A landscape with many peaks, sampled at points; each row gives a point and its height.
A climber steps from a point to the highest of its 3 nearest points, and stops where none of them is higher. Distance is the straight distance between rows; heights are no part of it.
Q405 height 439: [149 114 135 113 115 149 141  49 156 102 181 152 104 139 107 138 145 146
 121 125 129 137 140 124  90  79 157 113]
Q647 height 514: [105 136 160 123 101 138 183 157 135 156 108 101 159 132 168 126 176 143
 109 137 154  94 153 175 115 102 134 174]
Q530 height 545: [125 128 133 142 187 155  81 107  66 178 147 108  86 135 118 115  86 127
 184 135 103 182 103 100 169 146 100  84]
Q268 height 532: [122 118 144 125 123 121 159 180 156 126  86 101 144 122 146 112 155 119
 120 148 132 104 154 185 121 115 127 158]
Q985 height 503: [138  89 141 129 127 146 203 140 139 139 166 135 113 127 140 127 211 150
 128 154 151  74 162 185  90  92 138 138]
Q299 height 489: [164  91 130 150 103 120 163 152 179  96 134 159 107 121 110 171 193 121
 140 106 160  97 152 144  98  94 115 133]
Q469 height 407: [202  99 124 111 104 122 141  83 168  76 176 180  81 113  69 176 158 131
 162 113 156 111 120  77  87  82 140 110]
Q78 height 555: [120 117 146 156 105 124 148 155 171 121  94 107 128 125 134 137 175 127
 114 128 151 111 158 161 111 113 128 163]
Q761 height 494: [145 112 130 152 108 134  99  88 129 129 127 152  95  97  97 160 113 132
 172 102 115 133 103  63 132 117  98  94]
Q293 height 444: [132 123 126 134  96 158 127  53 129 116 155 137 133 124 113 135 116 153
 108 124 131 143 137 108 105  96 150 123]
Q616 height 325: [128 126 126 105 192  98 113 214 134 132  80 108 108 136 146  79 102  80
 157 136 106 168 109 149 144 154 118 156]
Q176 height 610: [125 136 147 166  81 123 145 152 183 112 112 139 128 122 127 182 169 137
 122  94 156 105 150 130 115 126 122 157]
Q115 height 495: [122 133 126 113 124 132 157 136 104 142 132  75 173 139 151 107 131 119
 114 158 135 117 147 172 108  95 146 138]
Q656 height 584: [143 121 136 152  79 134 153 125 152 112 132 145 140 127 129 185 174 141
 116  94 157  88 148 121  92 100 124 158]
Q136 height 670: [110 141 114 108 147 138  77  88  86 112 168 128 165 142 129 103  66 145
 100 147 118 173 114 140 150 139 156  90]
Q37 height 650: [137 129 138 182  85 115 124 143 182 103 103 143 120 112 104 184 144 126
 126  84 142  98 135 105 118 131 113 151]
Q745 height 653: [115 141 128 116 123 149 101 127 113 148 105  73 181 121 159 118 119 134
 102 125 125 129 129 129 148 143 122 132]
Q535 height 388: [153 119 135 132 108 142 128  52 147  85 167 150 108 118  94 151 122 151
 145 113 131 132 129  83 103  88 143 108]
Q612 height 373: [144  92 126 162 115 110 117 187 199  81 109 201  54 112  86 159 144 102
 152  78 138 143 132 107 113 131 117 136]
Q159 height 462: [ 80 143 142 105  99 160 142  73  99 117 165 161 165 151 142 111 110 152
  63 121 141 142 154 147 117 102 189 140]
Q397 height 544: [172 101 124 133 110 154 152 110 159 115 153 133  95 121 101 139 168 123
 139 124 143 134 142 144  94  77 142 118]
Q776 height 443: [143 106 136 102 145 131 168 132 146 111 166 120 122 121 109  97 154 100
 138 153 126 122 126 194 107  81 143 100]
Q839 height 295: [126 128 130 128 190 139  69 158  77 185  97 106 117 150 149 108 101 126
 164 122 103 174 122 102 178 185  70 119]
Q83 height 445: [132 122 121 117 146 125 136 120 117 123 161 107 156 126 119  84 107  83
 124 167 117 131 108 176  98  98 156 107]
Q955 height 479: [123  92 133 156 123 121 177 191 201 107  99 155  93 121 117 128 187 140
 133 152 155  99 168 181 115 129 135 154]
Q522 height 404: [123 139 119 108 175  94 141 206 134 125  99 107 115 122 142  67 111  64
 151 149 104 133  98 167 141 132 121 154]
Q490 height 481: [130 138 113 108 131 125 142 124 103 126 158  94 191 139 146  95 118 119
 106 155 123 119 128 180 112 101 176 121]
Q237 height 483: [149  87 138 142 137 130 182 178 175 112 133 148 107 112 127 112 201 132
 147 152 148  99 157 205 111  99 113 133]
Q26 height 406: [115 118 133 128 149 133 108 167 144 130  79  91 135 120 143 110 122 107
 136 127 119 142 137 147 143 147 117 151]
Q982 height 496: [113 150 125 100 132 127 146 161 118 144  85  79 194 133 168 118 127 116
  89 150 146 105 139 164 146 147 127 150]
Q510 height 458: [144 103 140 160 107 132 104 139 161 128 115 129 101  98 109 138 139 120
 154 114 131 141 134 106 107 113  93 132]
Q478 height 531: [ 93 156 148 127 117 130 133 159 169 145  76  86 165 143 154 137 147 140
  90 134 158 106 151 143 154 152 132 175]
Q358 height 518: [142 119 140 170 144 139 103  78 109 146 133 156  66 105  92 141  93 147
 198 116 119 156  99  58 151 125  74  85]
Q660 height 572: [137 155 148 175  91  89 108 103 146 133 109 130 147  97 110 194 135 146
 101  74 121  73 113  80 134 145  95 153]
Q65 height 520: [123 162 108  72 133 126 179 164  93 148 128 100 198 136 173 100 117 112
  95 169 141  86 116 171 125 120 145 139]
Q279 height 595: [138 121 147 152 150 152  91  96 109 161 138 134  76 112 102 127 108 123
 193 108 111 179  99  91 149 114 109 102]
Q749 height 47: [105 117 129 147 172 116  89 199 158 136  62 125  69 152 131 100 103 141
 131 121 109 181 150 115 145 160 127 166]
Q555 height 588: [151 109 122 167  84  98 136 163 184  95 119 156 108 114 105 195 165 128
 135  91 149  99 152 105 109 120 128 152]
Q30 height 611: [103 145 101 101 148 143  75  91  78 123 149 122 188 136 139 112  67 170
  83 159 122 161 123 126 157 167 152  94]
Q347 height 530: [119 134 103 106 163 149  77 135  70 163 120  82 191 128 148 115  97 144
 108 147 111 138 106 120 169 203 114  92]
Q928 height 504: [100 151 106  91 125 145 111  98  76 148 140 106 211 147 144 103  92 163
  58 143 131 129 137 149 150 134 177 124]
Q775 height 473: [100 138 160 113  85 149 183 119  97 162 147 116 170 162 160 133 164 153
  89 148 139 101 155 157 106 104 160 164]
Q270 height 329: [159 107 124 156  88  90 140 133 159  82 137 174 116  82  97 191 144 120
 145  84 132  92 124  80 113 111  99 139]
Q48 height 370: [165 100 125 147  98  87 136 106 144  86 152 169  95  92  71 184 130 123
 180  98 128 107 102  54 109 103 106 114]
Q986 height 241: [116  93 114 192 113  99 125 203 198  90  92 178  51 126  68 162 117 118
 132  99 126 125 161  97 118 155 152 149]
Q170 height 450: [ 99 136 141 107  84 131 197  43  99 108 175 213  96 165 119 171 181 159
  89  92 149  99 161  99  90 112 181 164]
Q374 height 569: [120 140 169 156  55 126 166 121 136 147 144 139 135 136 127 188 189 144
 102 109 159  78 149 125  91 107 139 176]
Q659 height 372: [108 139 129 127 167 145  83  75 102 123 172 138 112 129 119 100  72 123
 150 148 108 193  94 131 153 123 145  92]
Q874 height 454: [137  99 159 168 136 130 101 168 162 138  95 131  68 108 106 127 135 109
 176 112 123 170 118 119 138 113 103 140]
Q688 height 528: [149 102 143 132 138 138 115 128 145 116 138 115  84 107 100 119 145  94
 174 125 116 156 111 136 112  80 115 102]
Q204 height 278: [133 157 118 102 188  89 117 202  92 149 110 100 115 146 139  79  91  49
 173 133 101 173  75 151 145 145 119 133]
Q167 height 475: [131 148 140 151  82 101 143  48 114  94 143 155 145 103  99 178  99 174
 111 103 120  86 122  48 126 129 113 117]
Q6 height 433: [157  99 134 120 120 146 110  89 165 113 166 133  90 111  93 140 149 114
 164 143 125 141 107 126 109  81 135  93]
Q150 height 527: [146 125 126 164  78 118 124 103 145 119 123 134 123 104 122 169 133 148
 139  90 127 109 119  86 112 119 107 129]
Q760 height 500: [114 109 138 171  98 129 142 190 189 113  81 149 104 120 123 138 163 125
 124 115 152 112 166 142 118 132 138 156]
Q404 height 601: [122 123 131 142 106 144  93 123 153 140 101  98 148 112 141 145 133 132
 120 102 128 131 129 116 134 140 111 144]
Q858 height 221: [104 117 147 125 200  97 113 222 117 146  80 123  65 169 135  77  91  99
 160 137  98 201 119 137 143 151 128 171]
Q217 height 459: [124 140 125 151  79 140 118  54 134 107 140 139 141 126 105 147 116 155
 115 107 130 119 118  84 111 112 128 112]
Q230 height 576: [144 104 133 149 107 138 152 148 167 123 125 126 108 109 117 144 169 117
 127 126 145 121 146 154  93 103 133 137]
Q808 height 573: [126 151 102 101 151 137  95 122  79 133 135  88 180 128 143 100  82 110
 107 156 120 156 103 147 147 137 148  96]
Q465 height 463: [143 119 117 126 155 142  83 136 106 141 126  94 128 119 135 103 110 106
 158 131 116 167 102 127 140 109 131 112]
Q731 height 269: [174  86 116  99 119 146 191  75 136  95 194 177  85 156 109 163 219 162
 107 135 158  88 152 134  69  82 151 133]
Q599 height 540: [127 117 111 161 124 134 116  54  92 161 140 126 105 115 126 141  79 156
 135 133 114 129 107  56 165 177  68  76]
Q223 height 345: [193 109 117 108 102 118 178  65 148  68 185 179  97 123  91 186 165 153
 144 104 161  95 138  92  67  90 151 119]
Q707 height 563: [132 134 118 149 167 171  98  76  58 182 145 130  79 131 118 115  80 147
 172 145 106 170 107  81 190 162  73  71]
Q186 height 368: [135 142  89 108 156 109 123 157  93 133 145 100 153 135 138  82  90  64
 145 164 124 129  98 154 127 108 145 104]
Q444 height 508: [ 95 154 142 134  82 163 130  46 102 130 141 141 171 152 124 157 118 170
  76 105 136 110 142  93 113 113 159 138]
Q972 height 499: [117 153 116  96 134 106 191 172 108 142 129  96 185 136 164  81 134 109
 119 172 130  88 122 189 123  93 138 149]
Q289 height 461: [ 99 187 104  73 142 123 110 106  78 118 167 151 200 143 145  92  54 153
  59 144 143 160 133 162 138 153 177 117]
Q39 height 606: [116 151 144 180  94  74 134 156 170  98  95 146 127 115 113 208 119 147
 114  69 127  77 134  96 133 147 116 159]
Q171 height 327: [179 116 121 114 110 120 133  92 143  87 173 165  97  89  78 183 145 123
 179  97 142 111  87  62 105  91 123 111]
Q491 height 440: [126 183  71  84 130 114 131 149  91 126 156 140 185 154 140  71  69  93
 101 172 129 130  96 168 106 124 174  96]
Q285 height 403: [132 122 140 127 155 138  86 103 130 133 173 111  98 120 112 110 107  99
 159 135 108 170  92 145 124  82 143  92]
Q227 height 469: [118 118 135 110 123 144 192  91 109 137 169 137 152 136 135 105 155 136
  93 151 137 104 161 176  87  85 177 128]
Q815 height 493: [118 180  84  76 127 108 118 142  61 113 145 121 210 161 151  98  69 131
  70 168 150 117 113 154 134 159 190 114]
Q411 height 338: [181 100 121 133 101 111 130 129 160  86 147 180  79  94  77 197 164 107
 181  80 147 107 114  76 113 101 110 123]
Q185 height 526: [108 141 158 152  77 164 159  74 102 161 128 125 157 147 140 162 144 153
  79 115 141  89 144 117 107 111 154 163]
Q882 height 455: [146 121 123 108 148  94 166 178 150 118 110 111 144 113 133  81 144  84
 148 162 118  97 116 196 106  96 121 126]
Q101 height 560: [139  95 132 125 143 129 136 165 151 119 121  93 127 105 126 102 161 105
 142 141 126 124 138 177 109  97 142 143]
Q718 height 516: [139 109 144 117 148 122 126 169 149 130 124 101 116 125 121  90 135  86
 158 140 116 145 114 159 123 102 118 120]
Q291 height 525: [143 126 125 164  99 106 122  66 120 122 138 164 104 102 101 167 101 132
 163  99 120 111 111  42 131 121  85 105]
Q806 height 491: [ 74 122 194 125  80 120 205 154 125 170 130 135 128 162 173 158 207 157
  99 168 160  62 143 170 102 130 137 183]
Q622 height 511: [131 120 150 146 184 132  82 172 127 176  95 125  56 126 124 106 121 117
 186 116 106 204 127 124 157 145 104 146]
Q452 height 554: [131 112 134 126 112 152 144 116 139 133 143 103 131 118 122 115 146 122
 118 131 135 124 138 153  99  85 144 131]
Q975 height 267: [195  92 129  86 138 138 196  76 149  95 204 186  57 162  98 148 210 166
 112 150 165  94 156 146  91  78 144 111]
Q507 height 249: [111 183 108  89 140 114 115 104 112  92 222 184 125 159 120  79  78  82
 129 145 128 175  86 190 111 121 167  86]
Q521 height 553: [106 124 110 154 143 164  92  56  91 142 149 133 113 121 132 107  73 168
 135 144 106 169 113  81 161 152 102  77]
Q608 height 480: [ 99 141 142  99 106 141 182 106  82 158 158 108 171 153 162 115 138 141
  67 147 147 110 155 166 112  93 183 149]
Q379 height 415: [164 120 138 143 100  83 156  87 131  75 146 165 129  81  68 192 110 140
 170  88 118  99 118  49 117 103 103 117]
Q913 height 488: [116 134 121 147 138 140  73 113 111 175 103 107 134 119 165 139 116 158
 123 106 114 127 117  74 165 220  53 105]
Q568 height 586: [135 156 100  79 151 123 103 139  84 142 114  69 210 137 162 106  97 121
  92 152 131 131 108 133 148 153 138 112]
Q112 height 605: [148  95 137 140 126 139 127 140 174 117 128 115 102 103 112 125 165 106
 139 119 130 133 129 156 106  93 120 124]
Q8 height 549: [154 120 138 175 104 116  96  97 125 120 117 142  99  99 116 158  96 143
 161  87 115 129 108  58 138 143  79 123]
Q606 height 285: [124 136 111 105 166 126 104 107 104 124 184 119 125 145 105  93  83  76
 159 155 117 162  84 176 115 108 162  73]
Q714 height 294: [175 109 118  92 112 136 183  60 154  69 202 190  80 146  92 150 180 160
 122 125 156 116 148 126  76  76 167 111]
Q494 height 507: [122 135 134 140  95 152 131  90 130 136 121 108 162 133 132 133 136 147
  96 115 147 116 143 119 115 108 152 128]
Q363 height 204: [114 127 119 182 110 106 109 176 171  94  84 154  83 121 109 166 124 121
 139  93 118 122 140 100 129 155 134 154]
Q897 height 550: [125 174  76  74 135 123 138 160  78 137 118  78 215 146 170 103  86 105
  91 155 139 101 108 147 154 135 151 130]
Q657 height 337: [113 113 135 125 153 115 130 202 163 114  63 105 121 118 142  93 135 104
 122 141 116 144 138 153 146 150 133 155]
Q143 height 513: [111 141 120 148 118 136  70 131 135 155  75 108 138 115 149 156 123 154
 120 101 121 124 126  83 156 187  82 130]
Q130 height 583: [132 122 163 148 158 144  91 152 126 166 117 140  55 118  94 119 131 103
 196 103 107 193 106 112 138 110 100 131]
Q263 height 448: [104 135 133 139  97 150 112  26 108 120 153 148 147 141 127 135  87 168
 101 126 124 130 127  71 133 141 137  94]
Q326 height 485: [122 151  99  89 134 121 173 139  93 132 146 114 181 133 139  87 106  98
 109 165 127  94 127 183 112 104 162 121]
Q160 height 457: [130 141 125 136  85 135 144  36 124 102 146 158 135 124 103 165 109 159
 115  98 128 114 135  77 106 109 144 122]
Q234 height 331: [112 150  92 102 153 110 140 109 108 101 191 144 153 150 117  75  88  81
 121 166 128 143  90 192 104 106 176  92]
Q631 height 533: [103 118 156 159  98 125 179 178 181 124  99 129 120 129 142 154 184 145
 119 141 155  99 172 161 115 133 134 167]
Q774 height 289: [126  69 113 166 127 121 140 211 215  91 101 193  37 140  73 132 166 110
 138 118 135 126 150 125 126 139 165 138]
Q835 height 515: [131 133 112 114 177 137  75 129  73 145 133  87 151 135 142  90  82 106
 148 140 102 167 114 123 150 141 133  89]
Q942 height 655: [103 142 139 164 109 131  98 175 185 120  61 122 110 136 124 142 130 133
 108 103 133 121 164 101 138 173 131 166]
Q879 height 534: [123 188  86  68 128 114 165 172  97 145  95  85 210 153 179 106 108 112
  85 163 146  88 117 158 168 134 131 147]
Q864 height 523: [106 111 174 135  71 138 206 105  99 164 169 153 123 157 147 180 202 153
  82 137 145  72 146 131  83 117 151 176]
Q937 height 477: [138 115 126 142 141 146  69 124 126 154  94  96 134 104 142 118 107 127
 148 117 102 159 124 103 145 145  86 116]
Q508 height 438: [124 117 132 106 122 149 170  72 132  97 190 151 135 147 131 108 139 136
  97 141 129 134 155 168  94  70 178 124]
Q851 height 304: [129 134 137 123 199 120  82 163  89 176 119 103  99 130 131 101 106  98
 180 126  99 184 114 123 161 141  98 122]
Q981 height 468: [ 92 160 104 100 140 138 121 104  83 119 163 146 189 148 145  93  82 138
  67 144 135 146 137 163 130 126 190 114]
Q286 height 484: [121 165 132 146  81 142 133  47 115 127 126 144 166 132 113 168 109 160
  90  97 135  95 129  77 129 128 138 130]
Q394 height 562: [140 146 142 162  75 116 146 101 140 114 133 138 148 116 118 204 145 156
 117  73 148  85 125 103 115 121 121 153]
Q253 height 328: [133 139 100  79 192  92 106 210 107 142  82 104 131 149 166  81  88  71
 152 133 103 158 105 129 162 183 108 150]
Q102 height 467: [165 121 125 142  88 116 170  66 127  94 153 156 131 104  96 186 139 151
 136  91 132  91 137  73  96 102 133 118]
Q33 height 529: [110 157  95  94 139 128 121 126  83 130 145  95 203 142 150  97  83 120
  80 158 141 128 121 154 146 129 177 111]
Q147 height 547: [110 156 161 135  65 142 171  68 100 145 163 152 142 153 130 177 164 153
  82 113 152  80 150 113  83  99 165 168]
Q566 height 478: [129 103 143 135 140 124 116 167 168 123 100 103  92 110 127 105 153  91
 155 116 122 151 139 169 120 122 129 134]
Q164 height 482: [119 143 115 106 140 107 186 188 140 112  86 107 152 114 153  78 137  98
 139 168 117  95 134 193 126 115 119 146]
Q485 height 262: [139  99 132 109  95 149 197  72 121 111 187 180  96 152 129 155 197 169
  94 118 155  90 165 133  64  84 160 135]
Q105 height 546: [124 112 134 139 128 149 102 115 139 136 110 104 121 114 124 119 122 116
 137 118 121 149 123 122 127 111 118 118]
Q611 height 471: [151 113 153 152 129 117  97 129 149 134 126 165  53 101 102 152 138 117
 211  89 114 158 100  68 147 117  83 118]
Q370 height 537: [123 125 122 166 104 134  98  88 114 142 103 126 124 115 129 151 109 147
 136  97 122 111 122  65 151 164  68 110]
Q728 height 476: [109 140 141 134 120 132 107 170 173 130  57 100 133 128 153 128 134 127
 106 126 137 130 144 137 157 168 128 170]
Q565 height 571: [122 117 115 148 160 158 100  89  63 187 139 117 106 144 141 120  88 167
 135 147 107 142 117  77 181 203  61  64]
Q52 height 363: [ 93 151 114 126 147 133  78 158 166 149  48 106 132 149 150 127 124 142
 117 124 117 129 148  96 175 222 115 157]
Q798 height 292: [131 119 127 148 163 147  74 144 101 184  99 119 100 120 145 108 111 142
 160 117  97 167 132  87 172 187  57 110]
Q627 height 293: [118 117 138 159 126 123  97 176 169 121  80 129  78 122 123 131 124 118
 139 110 114 167 147 109 137 154 117 145]
Q644 height 270: [124 126 133 109 136 136 125  71 143  88 196 139 125 134 114  87 111 127
 123 145 115 165 122 158 112  81 173  96]
Q15 height 502: [109 136 139 124  87 148 175  41 122 106 179 165 125 150 124 159 156 170
  84 111 132 112 162 109  75  82 169 146]
Q183 height 441: [124 141 121 116 162 133  75 156 115 145  85  83 163 129 163 104 108  99
 127 135 113 155 118 118 155 163 108 137]
Q596 height 506: [ 89 143 177 117  91 120 200 170 128 168 120  98 154 149 176 125 178 142
 112 172 148  68 149 184 121 115 134 195]
Q7 height 512: [137  95 139 155  85 125 181 167 185 107 118 157  98 130 130 146 204 143
 130 136 168  87 164 163 104 114 118 152]
Q431 height 305: [130 139 122 114 181 127  83 124  76 152 171 112 103 134 110 103  81  85
 171 144  98 188  95 141 142 115 136  83]
Q100 height 585: [ 94 128 105 119 148 153  71  83  76 143 153 123 149 126 136 117  71 185
  93 153 111 148 124 100 185 191 107  68]
Q601 height 413: [109 161 110  90 145 121 122 103 110 103 193 155 168 146 129  83  89 116
  98 153 129 159 127 181 107 113 195 107]
Q378 height 472: [ 89 152 126 159 128 119  74 157 178 130  45 123 107 150 138 156 124 151
 101 106 121 109 147  86 152 200 102 165]
Q785 height 474: [ 89 139 142 106 101 165 131  78  97 137 146 114 188 148 151 127 114 155
  54 135 148 123 152 145 125 119 163 144]
Q429 height 460: [195  95 116 137  85 131 158 118 172  81 147 172  89 107 101 191 178 136
 144  91 157  98 126 112  84  83 130 123]
Q191 height 447: [151 145 146 149  92  66 166  80 122  89 144 144 160  90  91 204 111 153
 127  69 111  69 114  56 139 114 122 138]
Q459 height 570: [146 135 142 183  95  88 108 121 140 112  97 148 101  95 104 188 110 134
 160  85 117 112 123  71 140 142  84 120]
Q786 height 509: [111 152 117 113 163 115  73 102  85 110 184 142 148 149 130  89  50 109
 134 156 129 188  99 155 149 137 157  78]
Q84 height 565: [104 155 109  73 152 133 109 174 125 152  67  73 192 142 181 120 118 117
 102 118 130 116 118 139 180 179 126 156]
Q385 height 384: [143 140  96  89 193 127  83 175  69 167 103  96 152 136 156  85  94  83
 154 132 102 162 119 122 163 190  96 123]
Q126 height 538: [123 131 108 174 111 137 113  43 100 129 130 132 123 115 120 140  83 156
 134 131 113 126 109  57 160 147  94  82]
Q767 height 492: [154  85 139 152 126 135 191 176 172 107 135 175  97 123 127 138 222 159
 146 167 158  81 165 201 110 113 110 142]
Q641 height 498: [160  95 133 117 109 149 168  73 155 101 177 150 112 131 107 149 173 156
 118 132 150 124 146 131  83  75 146 127]
Q950 height 393: [105 121 115 111 181 152  73 159 103 192  83 108 144 143 167 123 130 157
 138 124 104 144 129  96 183 250  62 121]
Q97 height 315: [127 126 128 102 150 135 150  77 135  87 208 163 122 142 114  99 146 114
 109 160 124 132 137 197  99  83 186 105]
Q371 height 330: [131 139 117 108 164 113 111 148  81 147 160 105 124 141 110  82  91  55
 172 149 111 166  70 168 129 111 142  98]
Q151 height 561: [125 123 113 133 113 153  73  80 102 143 115 106 162 125 141 128 106 158
 109 130 119 125 120  94 150 154 102  99]
Q353 height 392: [123  89 140 165 124 122 119 192 205 104  97 148  66 119 102 125 160 109
 142 118 127 126 147 129 119 145 136 134]
Q271 height 251: [168 100 138  81 137 146 161  72 155  85 207 164  72 149  85 128 178 139
 110 151 146 134 138 162  85  75 162 112]
Q597 height 658: [117 166  81  58 153 120 110 176  85 147 105  78 215 148 176 123 113 112
  89 152 131 114 106 123 179 194 116 123]
Q868 height 364: [122 124 133 134 123 142 103  46 129 104 166 146  97 120 109 125 103 135
 153 139 120 163 111  97 124 100 128  98]
Q685 height 577: [106 124 106 135 157 159  67  96  86 171 129 100 151 129 145 122  91 167
 114 141 109 145 120  81 176 199  83  82]
Q288 height 552: [147 122 129 144  84 131 171  81 127 104 160 148 123 126 107 172 178 152
 114  97 147  88 144 112  74  87 144 142]
Q219 height 543: [142 114 148 163 119 123  91 147 136 144 109 159  58 113 114 144 119 125
 181  93 113 160 120  79 140 133  86 121]
Q5 height 220: [114 120 126 176 118  99  93 160 170 120  79 150  82 126 109 161 115 124
 144  94 111 134 148  91 146 163 100 154]
Q140 height 409: [136 140 101  98 164 115 128 174 115 127 115  94 158 126 144  84 111  75
 138 140 109 143  98 162 120 129 129 128]
Q396 height 323: [179 107 137 131 109  63 138 110 139  99 157 193  81  74  62 189 139 126
 204 109 125 113  96  37 129 103 108 103]
Q861 height 446: [128 148 103  97 163 100 159 198 126 122  93  98 146 122 158  72 120  71
 146 147 125 107 102 175 132 121 113 132]
Q373 height 336: [142 139 110 105 152 102 144 164 108 129 150 108 137 129 114  62 116  47
 162 164 118 112  73 178 102 100 135 100]
Q179 height 470: [ 97 136 143 110  91 164 169  46 107 120 170 163 148 160 134 123 140 157
  79 125 136 126 163 129  97 101 181 142]
Q487 height 517: [128 140 122 107 130 116 153 163 132 133  87  90 171 123 158 100 136 102
 116 151 132 101 141 174 129 116 132 148]
Q809 height 682: [138 109 148 148 143 155  92 114 124 149 129 126  62 106 100 141 122 119
 185 108 112 172 106 109 141 106 100 105]
Q791 height 456: [164  86 131 141 102 126 143 169 179  92 138 166  67 103  87 157 175 112
 156 107 147 127 130 117 116 104 105 117]
Q441 height 505: [109 148 147 103 120 122 187 149 104 161 118  86 194 133 166 114 140 132
  96 156 134  92 154 176 130 107 147 159]
Q203 height 422: [161  93 130 145 116 125 115 123 154 107 131 153  61  97  94 159 154 105
 190  89 122 138 107  97 115 102 115 114]
Q828 height 380: [118 118 133 135 183 127  72 182 130 158  71 115 106 136 144  94 107 110
 164 123 111 186 122 131 164 160 101 147]
Q149 height 582: [116 158 127 116 126 138 110 156 144 142  67  74 177 131 161 130 133 132
  98 125 138 130 143 139 157 172 111 163]
Q517 height 579: [106 159 142 170  85 117 160 166 179 124  87 132 131 147 134 175 166 146
  86 114 157  86 163 140 123 145 145 185]
Q262 height 381: [153 178  64  86 136 107 179 185 107 127  96 130 157 144 159  56 102  81
 155 176 137  86  67 159 121 114 114 109]
Q356 height 452: [112 129 125  92 136 136 172 106 101 118 176 134 168 143 137  90 113 126
  94 155 125 132 156 182 100  88 185 120]
Q443 height 497: [132 139 122 154  97  75 137  56 108 126 145 143 135  90 105 170  77 154
 128 111 105  86 103  42 151 159  84 101]
Q997 height 405: [122 147 109  94 163 104 131 200 132 128  70  99 154 126 163  87 104  92
 116 154 124 126 118 155 142 146 114 146]
Q701 height 410: [131 142  95  81 181 125  86 180  93 151  98  71 181 132 174 103 106 118
 129 133 110 148 110 120 175 185 106 126]
Q473 height 244: [126 151 129 100 231 100 107 213  95 163  90 132  88 189 138  85  88 117
 175 127 102 212 116 122 153 190 117 167]
Q704 height 501: [121 136 110 106 130 134 121 103  92 127 151 108 181 121 136  98  91 124
  88 150 125 143 129 153 122 113 171 120]
Q359 height 551: [133 123 109 125 163 149  73 128  71 164 116  89 154 133 153 104  92 137
 137 151 110 163 107 104 169 179 104  97]
Q836 height 401: [112 129 129 127 128 151 114  46 121  96 181 145 145 135 117 121 100 141
 105 139 118 166 124 136 115 110 165 119]
Q284 height 535: [142 114 121 169 130 140  90  82 102 172 122 129  98 109 140 138  97 147
 151 115 109 134 105  60 169 171  64  97]
Q900 height 167: [115 110 134 152 162 120  87 195 169 127  77 139  57 139 109 107 125 111
 158 125 112 180 135 124 138 135 126 157]
Q777 height 536: [101 138 142 143 105 128 156 165 178 130  87  93 145 135 152 133 152 130
 103 126 148 108 157 150 130 130 132 174]
Q346 height 465: [149 120 141 117 159 101 205 188 146 112 123 153 135 124 142  99 190 123
 166 170 136  77 143 226 118 103 115 133]
Q348 height 228: [ 99 129 125 109 209 129  82 186 125 164  64 113  99 164 157 105 101 145
 138 129  83 182 136 110 168 202 114 160]
Q563 height 442: [ 84 154 137 109 111 146  97  62  99 118 151 153 172 141 130 111  76 172
  55 129 134 157 138 132 161 148 177 114]
Q973 height 519: [118 151 150 136  85 147 136 105 135 154 114  89 171 135 145 142 142 150
 100 118 139 105 144 128 115 126 132 152]
Q907 height 568: [118 124 117 139 160 157  84  91  72 161 141 104 124 130 135 121  77 153
 139 144 108 162 116  92 170 169  90  65]
Q376 height 430: [107 148 113  96 178 143  73 168 124 160  81  75 164 130 172 120 116 139
 126 134 112 154 123 110 183 217 103 140]
Q282 height 466: [139 116 138 142 120 157 111  84 116 129 153 110 125 110 121 115 116 121
 131 135 120 153 117 108 115 112 129  96]
Q914 height 522: [ 99 133 168 150  70 136 179 154 156 147 114 119 126 136 151 159 180 137
  99 137 155  88 152 170 110 117 130 171]
Q870 height 589: [136 139 145 163  96  63 139 125 145  97 110 151 134  86 103 193 115 144
 133  76 121  77 123  65 152 151  89 137]
Q970 height 490: [160  80 153 120 145 120 191 176 154 126 142 170 114 131 144 126 228 169
 156 171 151  65 157 216 108 112 122 138]
Q355 height 427: [133 107 146 141 161 121 139 212 181 104 101 128  88 121 116 102 160  98
 152 140 126 150 129 186 125 118 122 134]
Q388 height 376: [153 102 138 167 100 100 121 128 163  93 140 162  70  81  88 180 131 113
 177  87 134 119 106  70 126 103  97 108]
Q226 height 453: [133 118 133 126 172 116 102 157 121 139 125  93 115 112 133  85 115  67
 157 138 109 159 100 165 130 112 121 107]
Q281 height 243: [ 95 142 120 107 161 122  86 187 152 141  48 104 117 140 156  97 118 127
 128 136 106 150 137 129 173 186 118 168]
Q754 height 451: [153 120 130 113 149 117 193 153 124 121 147 112 148 129 138  80 161 109
 136 169 129  80 134 215  98  84 147 123]
Q758 height 510: [122  92 152 133  97 129 200 145 149 144 141 131 126 121 150 149 205 151
 116 150 161  81 161 177  87 106 128 162]
Q579 height 464: [110 133 121 124 135 141  69 147 123 159  70  79 150 121 161 123 121 137
 119 120 119 148 136 110 167 176 100 138]
Q265 height 524: [134 122 141 134  96 163 166  86 133 124 168 129 134 133 121 142 158 154
  96 120 146 109 150 126  86  77 157 134]
Q966 height 277: [126 131 129 104 225 122  91 194  91 181  91 124 102 160 151  92  99 123
 165 121  93 200 125 118 165 203  92 153]
Q720 height 449: [ 82 178 126  93 130 124  92 106  78 115 168 159 202 146 134 105  86 187
  44 129 135 164 143 154 153 180 176 112]
Q915 height 487: [140 119 144 152 154 144  76 147 123 153  92 126  89 124 126 114 126 116
 168 106 106 182 111 105 142 142 100 133]
Q266 height 578: [123 160 141 176  91 108 102 144 169 134  75 141 128 115 125 181 130 144
 115  81 129  92 139 103 155 166 102 151]
Q495 height 486: [ 98 147 118  94 125 141 146 115  91 141 143 107 190 135 146 103 119 133
  60 158 137 122 148 157 123 115 174 135]
Q591 height 521: [183  76 119 126 110 139 171 129 168 114 159 145  94 131  97 140 206 126
 124 137 155 103 141 165  86  77 123 117]

For each start below, name the point where the climber stops.
Q473 => Q809
Q907 => Q136
Q868 => Q745
Q565 => Q136
Q291 => Q37
Q347 => Q136
Q271 => Q112
Q405 => Q112
Q761 => Q37

Call two points neighbours if one is among the 3 nearest of the other. Go from one point of each pair to the other, from neighbour to neighbour, staying as high as possible. Name the lowest point that can't be avoided.
Q568, Q942 => Q728
Q809, Q37 => Q370
Q809, Q745 => Q530
Q597, Q112 => Q777
Q745, Q597 => Q84
Q136, Q597 => Q808

For each start below, name every point that the climber comes to, in order.
Q379 => Q102 Q288 Q656 Q176 Q37
Q326 => Q65 Q879 Q897 Q568
Q167 => Q443 Q126 Q521 Q907 Q685 Q100 Q30 Q136
Q370 => Q8 Q459 Q870 Q39 Q37
Q411 => Q388 Q203 Q611 Q809
